Each row is a point on a landscape with many valleys, with its height.
A ball rolls from a point to whichever of its 2 nearest points has the largest drop for the distance, and stops where none of them is lower. Distance is the straight distance between rows; heights are no part of it.
k_574: [ 98 170 146 111 179  55 142  58 162 113 114 166 188  98 127 108  93 166
 115 117 104]  (h 797)
k_739: [109 141 144  93 141 114 127 162 188 140  91 136 184 120 119 163 114 160
  85 155 148]  (h 486)
k_219: [122 153  99  96 138  75 158 172 118 179 100 149 179 102  99 143 100 140
 160 168 105]  (h 175)
k_336: [108 158 118 137 176 130 118  75 136 188 153 159 128 145 150 128 184 171
 145 130 161]  (h 698)
k_786: [119 102 156  73 129 135 123 113  86 140 136  85  75  86 139 141 109 136
 125 121  98]  (h 441)
k_457: [110 157  92 118 116  77 108 167 158 126  97 124 184 120 141 159  98 181
  81 168 125]  (h 517)
k_389: [133 109 117 102 119 119  80 134 132 195 140 164  89 119 179 149 150 186
 113 102 132]  (h 652)
k_677: [147  90 141 129 125 162 157 157 118 164 116 117 100 161  86  83  83 103
 125 115 169]  (h 113)
k_370: [116 113 121 177 131 111 108 118 158 121 137 172 129 157 140 157 172 150
 122 125 147]  (h 857)
k_413: [138 113 167 151 150  94  94 182 189 122 109 162 144 101  91 169 141 144
 128 159 168]  (h 428)
k_737: [106 155  87 136 133  69 151 102 173 117  94 183 146 106 146 157 141 144
  80 126 124]  (h 544)
k_291: [146 203 134 134 145 104 121 164 175  88 137 181 110 142  99  96 166 125
 153 141 167]  (h 876)
k_507: [160 123 127 151  74 135  73 134 166 141 133 136 123 175 145  77 122 142
 139  71 128]  (h 776)
k_99: [125 225  81  90 144 126 146  70 155 122  95 188 115 175 111 137 179 125
 138 107 109]  (h 728)
k_891: [137 116 118 107  63  83  81 175 167  90 148 124 111 112 157 106 126 159
 113  95 104]  (h 780)
k_971: [126 100 138 146 145 108 138 148 107 125 141 127  86 154 100  85  95 129
 140 131 149]  (h 160)
k_460: [133  98 160 104 155 169 129 120  78  86 176 141 185 166 161 119  86 128
 130 114 171]  (h 225)
k_689: [138 152 122 130 112  82 141 149 189  64 142 217 104  95  99 104 178 108
 141 110 142]  (h 853)
k_39: [129 100 150 116  76 150 163 110 108  92 149 104  99 110 109  72 108  71
 153  83  80]  (h 643)
k_339: [142 104 130 181 138 149 115 126 113 121 100 119 142 131  97 190 154  84
 159 171  98]  (h 366)
k_45: [ 88 153  94  60 106  97 121 136  98  97 143 160 114 131 121 105 109 180
 121 127 104]  (h 384)
k_964: [102 158 182  67 142 151 150  93  98  43 141 115 144  73 113 169 138  88
 146 159 133]  (h 455)
k_913: [140 118 112 147 102 138 100  88  87 168  86  69  95 142 130 121  71 139
 107 102  91]  (h 495)
k_121: [129 100 112 108 138 139 138 165  94 173  94 102 102 133 136 169  98 122
  98 165 123]  (h 490)
k_606: [129 108 194 119 153 150  71 115 138 106 149  76 119 145 128 136 125 152
 137 119 149]  (h 85)
k_454: [131 121 159  83 152 138 176 138  76  79 142 130 106  50 103 155 136  62
 157 160 110]  (h 421)
k_352: [103 103 102 109 158  70 178 128 116 148 106 171 191 118 108 175  91 149
 133 145 107]  (h 278)
k_120: [129 130 165  83 124 165 142 143 143  99 142  90 182 116 160 161 128 108
 111 125 104]  (h 263)
k_85: [103 188 108 145 166 147 108  88 151 137 129 123 157 162 118 135 184 162
 139 153 145]  (h 678)
k_580: [157 170 148 150 114 141  79 110  93  61 132  79  87 119 173 133 128 103
 123 135 144]  (h 340)
k_259: [106  99 103 150 158 171 141 128 109 144 132 106 145  82 111 160 189 117
 123 180 154]  (h 628)
k_122: [ 73 124  48 157 125 144 150  91  83 109 144  97  99 118 118 108 177 129
 116 157 138]  (h 656)
k_428: [120 143 150 120 112  93 111 165 189  54 132 181 160  90  83 114 150 132
 133 138 134]  (h 830)
k_975: [ 60 137 159  98 140  72 132  90 184 109 130 122 171  99 111 120 109 190
 105 116 100]  (h 818)
k_562: [102 168  90 143 164 170 126 121 135 116 115 104 155 130 106 165 202 130
 117 194 167]  (h 654)
k_915: [118 148  82 164 124 116 109 148 151 116 126 179  99 165  92 118 193 131
 153 154 168]  (h 873)
k_540: [ 74 100 108 148 100  89 114 100 153  96 154 161 143 165 131 122 138 179
 123 104 100]  (h 833)
k_909: [172  91 134 147  91 152  72 159 109 131  95  68 151 107  98 111  69 128
 121 140 143]  (h 540)
k_506: [123 135  92 150 114 103 123 134 140 189 113 140 159  80 151 164 166 138
 134 147  92]  (h 602)
k_959: [ 90  84 117 118 129 141 200 117 124 126 162 116 145 141 183 123 121 120
  86 104 145]  (h 256)
k_467: [169 121 126 153  72 164  86 121 123 168  78  58 151 146 108 123  79 130
 129 103  82]  (h 518)
k_761: [143  87 117 184 127 195 117 113  91 145 133 101 116  75 118 100 167  98
 114 149 171]  (h 603)
k_601: [110  85 129 112 120 159 126 110  61 140  99  79  89 139 118 153  77 123
 109 137 101]  (h 471)
k_132: [ 79 111 135  85 129 104 139 131 107  84 159 130 128 114 142 141 101 166
 100 135 133]  (h 444)
k_806: [122 123 115  87 159 128 166 187 103 130 111 125 123 109 134 165 114 129
  84 185 164]  (h 503)
k_493: [146  89 107 152 143 183 189 117 120 170 132 137  91 172 106  93 135  80
 130 102 181]  (h 158)
k_972: [140 122 104 128  97 131 175 116  85 140 126 114  83 127  84  56  87  81
 159  97  67]  (h 675)
k_88: [115 117 130 130 147 179 123 117 153 182 157 136 151 172 151 102 169 157
 134 113 169]  (h 715)
k_112: [107 107 118 101 170 146 227 142 150 135 156 123 150 167 123 125 130  97
 119 119 168]  (h 311)
k_8: [149 112 130 171 110 106  88 200 158 154 130 141 128  94 117 126 160 135
 148 163 163]  (h 387)
k_774: [140 167 135 149 151 101 169 139 164 138 120  71  99 123 175 139 129 109
  92 142 120]  (h 531)
k_125: [110 121 163  67 151 144 198 136 160 142 145 149 125 132 102 129 140 106
 134 101 115]  (h 356)
k_536: [162  83 127 163 115 120 121  85  90 167 155 155 146 120 165  99  94 128
 144  77  97]  (h 288)
k_706: [117 118 142 110 158 105 174 168 121 100 136 132 104  67 110 143 132 105
 112 170 144]  (h 475)
k_313: [102 109 105  87 152 144 144 116  77 114 159 178 189 167 142 136 113 161
 133 129 145]  (h 287)
k_300: [162  59 144 155 112 173  91 130  65 130 115 124 119  82  93 128  92 112
 128 131 139]  (h 561)
k_80: [139 172 144 106 127 136  58 120 138 103 128 148  97 171 120 149 153 159
 153 119 119]  (h 688)
k_945: [124 123 187  61 129 126 126 142 151 122 140 124  98  92 117 143 129 130
 141 109 101]  (h 402)
k_930: [150  76 134 121 131 154 154 156  72 101 142 145 146  83 109 146 126  71
 158 145 112]  (h 361)
k_76: [130  99 129 162 135  87  89 159 120 160 150 184 109 141 102  89 118 162
 177 131 161]  (h 224)
k_880: [137 103 191 118 147 125 105 116 125  83 175 111 176 150 141 111  85 148
 156  95 123]  (h 159)
k_160: [118 111 128 150  85 131 108 134 177 150 141  75 115 146 135  69 130 145
 113  95 123]  (h 790)
k_750: [145 116 114 122 138 109 124 148 128 232 115 151 109  98 186 170 139 146
 114 128 117]  (h 636)
k_475: [145 106 125 145  69 130  92 156 164  80 137 141 113 158 152 121 136 119
 113  95 127]  (h 760)
k_66: [135 205 140  81 148 118 113 100 148  87 106 187 116 155 133 150 137 140
 129 116 121]  (h 707)
k_29: [126 139  88 122 137  87 145 152  76 203 119 119 142 131 111  97  80 137
 173 156 106]  (h 90)
k_582: [110 181 110 144 142  71 174 104 189 128  91 119 103  82 144 144 156 120
  85 140 104]  (h 566)
k_304: [ 68 127 121 111 139  84 166 102 147  74 128 161 133  98 149 154 130 158
  68 132 155]  (h 496)
k_181: [119 134 153  99 124 127 161 148 157 146 106  63  77 138 165 168 108 109
  82 125  96]  (h 510)
k_81: [114 116 102 147  97 199 107 117 131 116 140 128 133 197 153 109 164 133
 100 116 172]  (h 731)
k_520: [107 123 136 167 153 150 137 100 107  78 114  75 121 152  78 159 141  88
 160 168 100]  (h 411)
k_934: [153  80 153 112 130 161 155 145  85 111 142  96 174  98 154 151  94  79
 124 131 104]  (h 313)
k_15: [123 149 103 103 105 146  90 122 128 167 118 158 110 154 131 149 166 155
 140 125 101]  (h 671)
k_707: [175  89 142 198 125 124 106  76  89 132 138 136  94  87 171 130 121 107
 126  90 117]  (h 204)
k_947: [130 120 167 130  52 136 119  86 120  72 146  76  70 109 131  76  93  97
 131  71 114]  (h 601)
k_832: [140 216 120 116 180  59 166  87 159 127 115 186 172 158 144 120 104 143
 129 108 126]  (h 773)
k_77: [151  77 138 179 113 168 139 132  89 130 132  86 137  56 106  87  91 100
 108 133 157]  (h 581)
k_829: [121 138 102 175 116  69 103 175 143 174 131 188 164 122 110 111 153 149
 190 142 162]  (h 308)
k_316: [137 167 181 141 155 164  90 126 174 106 133  72 155 141 110 144 164 131
 146 148 127]  (h 148)
k_976: [110 122  76 120 100  94 142 121  95 132 145 150  66 124 138  91 127 146
 125 114  99]  (h 297)
k_397: [173 118 141 146 127 149 112 140 134 193  94 138 119 157 143 177 138  99
 154 126 106]  (h 281)
k_269: [135 125 133 159 125 141 107  97 106  99 147 108 115 116 158 127 146 117
 127 123 117]  (h 284)
k_607: [155 156 164 118 134 173 130 145 154 141 143  66 169 106 140 113 152  95
 139 135 107]  (h 208)
k_381: [150 115 165 108  68 110 109 120 126  82 129  85  63 136 166 135  92 104
 122  81 105]  (h 560)
k_30: [147 106 124 170  89 173 119 156 155  92 130 147 108 199 135 108 147  96
 114 100 175]  (h 745)
k_928: [186 147 123 171 126 165 125  92  80 175 104 132 148 145  90  91 102  87
 183 107 111]  (h 291)
k_431: [141 229 116 104 178 114 153  90 146 178 113 158 147 177 138 131 147 143
 159 117 114]  (h 750)
k_662: [203 116 136 165 133 183 111 120  89 182  94 141 144 154 135 144 107  88
 149 113 133]  (h 246)
k_941: [ 69 105  95 155  90 103 134 134 154 119 142  91 122 173 128  83 113 165
 101 124 124]  (h 806)
k_394: [114  85 136 132 146 176 172  96 110 159 152 109  96 134 153 103 135 109
  95  99 165]  (h 205)
k_4: [170 162 129 127 154 147 142 109  93 137 148 144 133 165 130  91 127  99
 169 115 121]  (h 342)
k_615: [120 129 174  94 158 137 114 186 186 114 131 149 175 137 100 137 133 157
 121 155 184]  (h 459)
k_753: [110 113  71 190 112 167 124 105  84 158 111  78  99 111  96  98 147 124
 114 162 148]  (h 624)
k_881: [159 119 177 161 159 116 104 126 153 140 100 124 136 127 137 218 137 117
 141 139  92]  (h 321)
k_724: [166 124 144 108  87 135 118 141 150 141  95  88  72 178 178 161 103 104
 104  77  89]  (h 530)
k_118: [119 152 132  94  95  67  95 171 183  80 151 168 148  83 119  83 128 182
 114 113 130]  (h 807)
k_412: [129 117  65 152  96  99 140 130  75 170 132 148  96 131 101  52  88 128
 157 121 113]  (h 200)
k_278: [108 175  99 142 136  67 122 137 163 174  92 106 170  86 141 154 129 165
 112 166 105]  (h 557)
k_201: [147 187 169  85 152 157 104 119  86  63 140  88 117  99 150 169 131 104
 139 165 126]  (h 393)
k_192: [131 142  86 110 146 147 147 143  88 111 138 161 157 198 116 118 117 117
 149 141 148]  (h 341)

Call two points neighbours if one is among the 2 nearest of the other. Go from one point of each pair to the other, from neighbour to neighbour, staying as low as possible. Name the highest point that can't be avoided.
k_707, k_606: k_520
k_662, k_606: k_4
k_29, k_181: k_582

For each start below, name the point where the ball stops.
k_832: k_677
k_739: k_677
k_786: k_677
k_806: k_606
